Points, in no order, along strands that fork, close into loops and pass close to each other.
Two points are linked if the straight distance between their rows is under 41.4.
(489): [-27.5  -6.5  18.1  68.3  -6.7  18.5 -12.4  11.6]
(219): [ -4.8 -16.1 -45.7 -10.0   8.2  42.2   2.3  -9.8]
(317): [-21.3  12.8  33.4  25.8 -15.6   1.9  46.0 -17.6]
(131): [-34.4  -3.7 -39.7  -6.1   6.4 -16.2 -35.0  -3.5]
(192): [ 45.6   1.8 -12.3 -52.9   4.1 -12.5   2.0  19.1]
(277): [-26.9   6.4  10.3  14.1  -9.2 -27.4 -17.2 -11.6]
(221): [  1.9  -9.0 -37.6 -21.4  16.7  -5.2 -50.1   0.9]
(166): [ 31.2   6.4   7.3 -45.8  -4.7  -0.3  47.1   8.0]
(203): [ 32.0  -7.3 -11.6 -42.8   5.4  21.5  38.6   5.2]
(186): [-19.4 -14.4 -52.2 -19.5   5.7  36.5  22.7 -14.8]
(51): [  9.6  13.3  41.9  -1.7 -13.9 -22.5  16.2 -10.9]
(545): [ 57.4   1.2 -10.0 -55.0  18.9 -12.2 -17.2  28.7]
(373): [-24.1   0.4 -11.2 -11.7 -10.6 -16.9  -4.7 -18.3]
(564): [ 59.5 -15.4 -21.2 -30.5  18.8  22.9 -26.0  22.8]
(113): [-20.6  11.8  52.6  44.1 -20.2 -14.1  27.9 -12.4]
(290): [64.3  2.4 29.1 -9.5 10.5 32.5 26.7 11.0]
(299): [-31.4  19.6  43.7  36.3 -19.0 -47.5  -5.3  -8.1]
(181): [-23.0   0.9   1.7  25.8 -11.0 -12.7 -21.7  -3.3]
(96): [-53.6  -2.4 -37.0   5.8  -4.2 -21.0 -28.4  -2.4]
(525): [ 30.3  30.2  50.6 -25.0  11.1 -61.3  -6.8   7.3]
(63): [ 41.8  -7.7 -22.9 -57.2   4.4  13.5  24.1  15.9]
(199): [-57.5 -13.8 -36.5  35.6 -10.8  19.1   8.7  -1.9]
(562): [ 36.4  29.3  51.3  -7.6  19.6 -53.7 -33.7  13.0]
(149): [ 59.3   3.6   6.4 -37.9  24.8 -20.2 -25.8  21.2]
(553): [ 54.9  -9.0  -8.0 -21.1  18.8  43.6  18.0   7.3]
(179): [ 20.9  16.8  37.1 -25.9 -12.8 -25.7  26.7  -9.2]
(515): [ 31.4  19.6  41.4 -35.4  -3.2 -44.1  17.3   6.4]
(125): [ 18.8 -16.2 -36.3 -13.0  20.9  12.8 -53.3   3.3]
(157): [-72.6 -13.4 -50.7  18.7 -12.8   8.0   0.7  -4.9]
(384): [-67.8  -9.9 -55.4   1.2  -8.5  -7.1 -12.6  -6.6]
(499): [ -0.3 -11.6 -35.8   5.9   9.3  34.1 -24.9  -4.0]
(61): [-35.8 -11.0 -39.0   5.8  -3.1  34.7  26.6 -18.2]
(535): [-19.1   1.8 -42.6 -14.9  16.6 -20.7 -48.2  -3.2]
(251): [36.8 -0.8 23.6 -5.6  4.4 18.4 12.9  1.9]
(572): [ 41.2 -17.6 -23.8 -27.3  17.7  43.5  -8.2   7.7]
(80): [ 42.2 -13.0 -25.5 -29.1  20.9  13.1 -41.2  12.5]
(141): [-54.7  -4.3 -28.2  30.4  -5.6  30.3  35.8  -9.7]
(434): [-33.3  17.6  25.0  18.0 -14.0 -38.4  -5.6 -11.4]
(471): [-38.0   1.0  49.1  72.2 -20.5 -12.3  -5.4   7.8]
(509): [-32.1  10.7  48.9  56.7 -18.6 -29.2   0.2  -2.0]
(513): [-20.5   3.4  -0.5   3.8 -13.6  -0.4  21.9 -16.6]
(574): [  0.5  13.8  55.4  24.0 -18.8 -14.2  16.2 -11.1]
(154): [18.6 -5.0  6.8 -4.2  2.4  8.9 -8.1 -0.4]
(14): [  1.6  -6.8 -11.4   0.2   4.9   6.2 -22.7  -0.2]
(211): [-18.0  -4.6   9.4  44.6  -6.6   7.4 -13.6  -1.8]
(542): [ 58.6  -4.1   8.3 -18.3  16.5  44.9  31.7  13.7]
(436): [-20.3   4.3   6.2   8.9 -10.2  13.3  52.3 -23.8]
(8): [-37.5  -5.7  37.5  83.0 -12.6   8.2   5.1  12.5]

A fork is a point with three links, a tip a point with one. Leave the first point through the second and follow the links. Name the first fork or tip that comes.
(525); (515) => (113)
(179); (515) => (562)
(489); (8) => (509)
(166); (203) => (149)

A piece is all that can be reached along the links. How many separate loops has the piece of each point below (a circle has one, a figure eight two, a Y none), and how many tips (points with one link)?
(542) => loops 1, tips 0
(149) => loops 0, tips 2
(513) => loops 2, tips 1

Name the points in between on the shortest way along the links from the first point to the second, in order.
(154); (564) => (251), (290), (542), (553), (572)
(203); (545) => (63), (192)
(515); (574) => (179), (51)
(8); (515) => (471), (509), (113), (574), (51), (179)
(471); (211) => (8), (489)
